Each row is a point on a landscape with many valleys, with its height.
From any point a ball takes the steepest step (drop divided by distance) to one of its 2 nearest points. It stops when none of these is lower. Distance is the straight distance between rows; heights are no part of it.
kugot (h 3.12): 90  85  74  111  103  215  135  95  178  157  78  157  142  200  77  149  179  93  93  52  141  130  88
lin (h 1.53): 160  171  159  151  134  114  142  165  135  153  127  114  74  112  134  109  140  162  114  163  172  66  137
vosi (h 3.35): 177  165  113  141  156  120  138  141  116  126  173  104  122  72  168  110  95  109  131  162  178  158  199
Vapat (h 4.36): 159  202  128  147  147  157  154  186  121  96  166  64  109  82  169  119  117  101  135  163  115  104  123
lerun (h 6.70): 166  149  116  132  129  105  131  111  181  102  167  101  129  113  137  189  170  107  132  85  106  102  111
rebed (h 7.73): 150  168  170  89  124  108  191  192  91  106  173  156  194  129  163  57  70  157  183  152  79  173  152
mok (h 1.90): 191  169  158  118  106  128  161  136  153  120  200  88  71  132  180  155  154  98  122  153  140  98  142
Nanu (h 5.43): 134  139  141  139  136  177  125  100  63  132  98  138  150  156  141  179  157  158  113  98  143  52  52
kabe (h 2.08): 98  153  157  153  115  77  126  171  225  138  89  104  125  147  69  84  124  136  153  121  100  156  164
fug (h 3.44): 102  120  106  142  115  186  88  53  77  140  85  77  155  213  143  195  163  100  95  90  120  122  127
kivot (h 2.96): 204  192  151  152  130  115  151  141  143  137  186  74  93  100  172  118  111  95  140  169  187  142  218
nipe (h 1.83): 94  130  83  136  152  152  126  116  182  148  61  128  198  166  98  138  117  142  111  87  98  191  165
mes (h 3.49): 119  103  114  115  92  133  110  117  164  133  145  120  55  119  115  101  126  88  114  166  162  157  165
pana (h 7.83): 170  191  174  101  127  110  196  205  135  126  164  156  197  120  128  61  71  176  215  133  118  171  162
Fupo (h 2.63): 142  97  138  86  105  127  133  78  27  111  172  188  180  132  196  98  108  128  109  144  125  182  152
pasaz (h 0.89): 138  59  87  132  155  55  115  97  115  150  152  161  108  86  117  163  137  110  127  126  160  93  117
lut (h 6.36): 136  105  155  100  89  146  112  111  115  109  163  140  89  147  131  168  160  120  134  109  124  71  54
muzed (h 3.77): 110  105  76  112  132  203  104  81  111  108  130  130  150  142  131  170  126  93  120  94  123  149  103
Detu (h 5.19): 148  140  169  128  116  122  118  89  87  122  122  148  143  149  149  152  145  171  122  118  129  93  98
zosul (h 2.90): 97  124  60  139  142  190  111  64  125  162  65  103  175  202  121  183  154  98  93  83  127  149  147
Poso (h 2.06): 163  172  157  138  116  128  140  157  152  172  123  130  86  126  124  85  122  168  131  173  195  120  180
lozod (h 2.44): 82  115  96  161  124  209  108  93  192  174  51  137  162  194  52  135  178  111  90  53  146  112  96
saku (h 4.63): 110  168  113  123  115  170  141  180  128  102  140  70  90  119  144  118  131  102  104  161  101  129  120
fava (h 2.65): 90  107  132  116  109  62  140  164  198  141  114  132  115  142  83  86  109  129  151  141  92  185  176
penuk (h 4.86): 130  157  88  81  104  139  187  192  132  112  169  99  96  130  162  103  122  99  117  180  89  153  143
nosam (h 3.40): 89  176  130  138  152  223  116  148  107  92  87  100  169  115  136  111  103  136  124  121  91  163  102
tibo (h 7.49): 137  177  112  119  148  128  168  167  172  119  118  138  192  125  130  126  117  168  142  98  91  157  136
poki (h 2.48): 91  83  97  137  118  77  101  88  115  140  107  107  128  175  109  174  149  111  114  117  87  116  124
Lapu (h 4.29): 96  90  158  100  131  128  152  176  118  162  92  193  99  145  103  71  97  190  133  162  146  123  123
zunom (h 2.58): 199  163  166  108  108  155  147  106  92  97  208  111  102  123  219  139  135  98  115  161  138  132  157
Gagev (h 3.64): 185  131  127  104  140  119  156  120  63  123  182  187  209  78  186  88  109  163  129  127  161  170  170
zube (h 4.05): 96  116  143  124  139  149  145  156  106  153  60  166  131  149  108  107  114  189  114  136  135  118  104
dap (h 6.16): 132  98  142  98  87  135  107  95  183  95  156  155  111  136  98  170  165  110  156  70  116  98  53
fifen (h 8.17): 95  109  187  113  130  43  132  172  130  122  117  159  127  125  111  88  104  167  188  140  80  123  109
Mumor (h 8.83): 148  141  135  136  143  217  109  136  87  71  183  95  92  65  175  119  106  76  127  153  154  124  97
garov (h 2.87): 118  119  90  159  133  146  156  151  169  177  88  124  102  134  87  128  183  124  65  113  160  72  98
falo (h 5.63): 109  110  129  136  119  179  107  85  105  133  87  142  145  173  99  172  159  139  134  72  138  75  55
siku (h 2.43): 133  111  89  136  144  115  166  168  152  155  131  125  74  113  109  141  173  112  71  127  146  44  79
Pide (h 6.98): 183  115  154  140  120  68  120  80  135  158  148  148  100  129  139  167  162  151  117  130  180  92  157
zudo (h 3.15): 94  80  103  127  120  119  78  74  148  137  105  147  140  123  94  118  101  115  144  128  139  207  178
lal (h 3.18): 159  112  131  110  120  96  128  92  64  130  162  159  176  112  179  111  108  151  121  150  152  180  195
resen (h 2.76): 96  131  130  150  102  91  102  125  200  136  85  99  128  174  80  131  152  121  117  103  82  143  144
Nevo (h 7.38): 136  146  146  125  148  79  173  174  163  145  94  154  183  141  113  127  122  203  152  106  100  133  135
vipo (h 4.69): 178  186  145  153  152  134  134  130  89  87  162  89  156  93  187  144  130  128  128  135  112  107  127
rado (h 4.26): 70  61  88  114  124  199  83  99  81  104  121  132  114  135  103  147  119  82  128  98  124  125  57
zaga (h 2.17): 146  148  174  152  129  111  107  148  114  117  152  84  62  101  136  129  144  118  129  161  141  58  100
Nup (h 4.21): 57  129  167  133  137  218  127  167  140  125  37  131  142  165  90  85  96  157  124  126  102  174  125
rog (h 8.48): 145  118  107  131  144  62  118  95  65  108  165  116  176  112  175  151  122  118  117  141  82  148  154
guz (h 8.70): 180  142  144  180  198  161  118  108  84  105  159  81  118  83  197  195  136  89  86  110  164  80  107
setel (h 1.47): 112  126  60  168  155  171  120  97  188  180  70  107  153  151  74  153  174  95  68  71  157  112  123
von (h 2.53): 184  175  160  117  96  121  145  138  173  140  181  94  53  130  155  106  128  99  134  174  172  132  201
roto (h 8.32): 112  119  162  165  148  67  74  98  95  112  111  132  188  104  112  123  100  159  165  122  99  151  145
zope (h 4.06): 172  208  105  147  158  120  180  208  147  131  167  78  113  73  134  93  100  113  153  161  150  109  163
zape (h 2.64): 163  154  150  127  104  69  129  154  169  169  148  134  107  112  105  84  104  149  173  160  195  164  207
vilez (h 8.40): 140  147  141  159  161  74  91  106  83  98  147  106  200  93  162  129  104  140  144  128  92  146  148
Dasad (h 8.24): 108  121  204  157  135  38  87  135  100  131  106  146  153  115  105  92  96  185  189  140  107  128  139
nilib (h 7.61): 138  156  140  107  138  128  164  156  104  107  132  156  209  125  164  98  96  172  150  127  90  182  153
pemu (h 7.93): 140  163  177  89  129  131  198  210  163  112  150  181  155  113  106  57  67  169  225  125  106  152  119
rel (h 3.01): 91  139  124  148  121  115  106  114  132  132  84  90  144  173  114  154  146  137  124  112  73  126  123
panuv (h 2.72): 141  133  138  160  141  111  91  109  99  115  146  95  96  90  149  140  124  111  125  158  148  107  136
bepid (h 3.86): 104  72  128  136  121  115  68  90  114  143  125  137  60  81  108  107  108  93  131  169  187  146  157
luvu (h 5.28): 110  130  142  122  115  62  116  148  130  114  137  97  103  121  120  116  115  118  152  162  89  141  148
Zufi (h 8.56): 138  120  108  151  148  96  100  104  86  82  173  76  145  107  170  181  131  83  117  125  77  116  115
sani (h 2.29): 114  142  84  151  139  175  115  93  160  164  78  101  141  157  114  158  156  119  77  110  151  153  159
sot (h 2.55): 103  71  119  107  117  146  92  59  91  133  100  182  164  148  125  123  96  136  140  126  140  203  162
vef (h 3.88): 120  133  141  137  87  191  92  76  101  148  88  101  99  194  137  165  168  119  81  126  149  115  125
Rubid (h 6.54): 162  145  145  134  121  143  121  124  136  86  164  96  115  118  147  184  166  109  128  98  104  65  65
mab (h 3.14): 135  110  136  93  93  88  130  137  166  150  153  158  73  114  115  88  113  115  150  165  157  168  176
mefef (h 8.10): 96  100  153  99  134  90  153  174  141  110  122  170  124  119  96  112  114  160  165  120  87  100  63
naro (h 5.10): 81  84  143  128  101  61  90  134  144  126  120  115  78  129  84  107  132  107  141  148  104  118  117
Vuvu (h 3.60): 147  116  130  74  92  125  148  106  149  113  163  178  128  134  147  123  127  132  154  127  122  170  131
gizok (h 5.06): 129  165  131  103  117  100  153  185  107  100  175  98  111  106  154  90  98  109  159  181  82  138  143
dum (h 7.27): 140  143  147  115  105  87  167  155  179  162  112  156  125  168  109  127  147  170  128  126  129  122  146
nubo (h 4.95): 178  171  159  130  123  132  146  109  86  112  147  131  170  132  188  144  144  164  118  129  114  112  124
seke (h 3.70): 74  101  104  145  156  173  151  150  134  173  26  163  146  159  74  109  129  160  87  103  150  123  102
rir (h 4.13): 113  91  148  116  117  128  97  115  88  128  134  160  74  101  120  85  98  134  143  180  168  135  133
lam (h 3.22): 117  119  118  137  137  157  85  101  104  98  135  121  124  99  129  139  119  107  134  122  134  135  112
Kedev (h 2.73): 77  151  90  139  160  185  121  142  151  116  68  98  193  148  113  144  114  139  111  98  72  161  116
Dusek (h 4.37): 120  96  154  78  116  121  142  153  87  147  148  196  83  126  139  67  100  157  144  185  147  127  122
Bokim (h 3.29): 100  128  87  151  149  153  174  174  182  188  52  149  152  141  77  115  166  152  71  105  148  99  101
Des (h 5.89): 125  104  129  121  94  188  97  65  168  120  122  142  135  170  91  187  178  108  134  43  142  93  57
batul (h 2.71): 86  103  107  133  133  88  96  101  180  137  91  134  170  152  92  127  101  134  142  105  91  212  184
fef (h 1.79): 104  52  84  130  134  45  116  84  109  170  103  152  125  141  97  157  142  131  118  113  137  104  130
feke (h 4.66): 63  58  99  125  132  153  102  114  99  139  73  151  119  161  74  126  127  120  120  111  131  109  77
Fuseg (h 8.01): 126  146  145  99  144  106  182  200  150  111  143  171  151  102  117  85  101  165  182  124  101  114  91
Giden (h 6.86): 184  132  122  124  112  53  140  97  175  141  160  123  129  132  144  183  168  130  128  109  131  119  163
tedi (h 8.89): 129  144  98  114  148  195  133  169  127  74  182  115  103  49  141  102  95  82  155  148  130  139  93
velu (h 3.87): 71  164  134  157  151  224  113  154  99  135  33  109  144  137  104  101  115  158  101  135  134  143  113
temek (h 8.77): 180  138  147  157  177  166  126  134  62  75  196  105  113  55  198  137  114  87  117  141  162  81  100
lib (h 4.90): 61  59  127  133  102  119  89  131  125  138  88  136  76  147  63  108  137  109  118  139  116  112  91
Kef (h 3.13): 176  141  156  76  75  146  145  100  125  103  196  156  100  140  183  134  136  120  133  146  130  145  136
natep (h 8.63): 151  124  97  159  178  131  124  116  103  100  162  65  125  95  177  204  146  76  89  109  117  84  97
nin (h 7.09): 146  99  158  125  87  84  121  81  146  153  137  150  81  165  121  167  177  138  116  117  143  79  114
mev (h 1.84): 145  97  81  150  162  98  136  132  138  132  151  111  85  83  126  161  151  91  98  127  151  73  103
Dizog (h 3.75): 150  167  68  136  167  130  158  180  150  119  150  91  133  62  136  120  101  121  124  153  140  141  163
kaza (h 7.18): 130  109  141  125  87  75  134  123  193  160  118  153  84  163  90  126  168  136  114  118  138  98  115
miz (h 1.81): 101  69  90  97  141  145  125  84  47  117  132  188  177  124  150  112  88  127  123  135  128  191  138

Where does a ball stop that starts at each point below?
naro | lin
zube | pasaz
bepid | lin
temek | mok
Giden | mok
gizok | mok
nubo | mok

Call two points neighbours if one is among the 2 nearest of the other. Go from one point of each pair to the other, from neighbour to neighbour, staying as low as possible. Name the highest point that can't be avoided.
lin / kabe | Dusek
lin / mok | Vuvu
miz / nipe | zudo
pasaz / kabe | rel

Write out the way that a ball takes from each point below.
Mumor | temek, guz, natep, Zufi, rog, vilez, roto, Dasad, fifen, mefef, Fuseg, pemu, pana, rebed, nilib, tibo, Nevo, dum, kaza, nin, Pide, Giden, lerun, Rubid, lut, dap, Des, falo, Nanu, Detu, nubo, vipo, Vapat, zope, Dizog, vosi, kivot, von, mok
luvu | gizok, penuk, saku, Vapat, zope, Dizog, vosi, kivot, von, mok
tedi | Vapat, zope, Dizog, vosi, kivot, von, mok
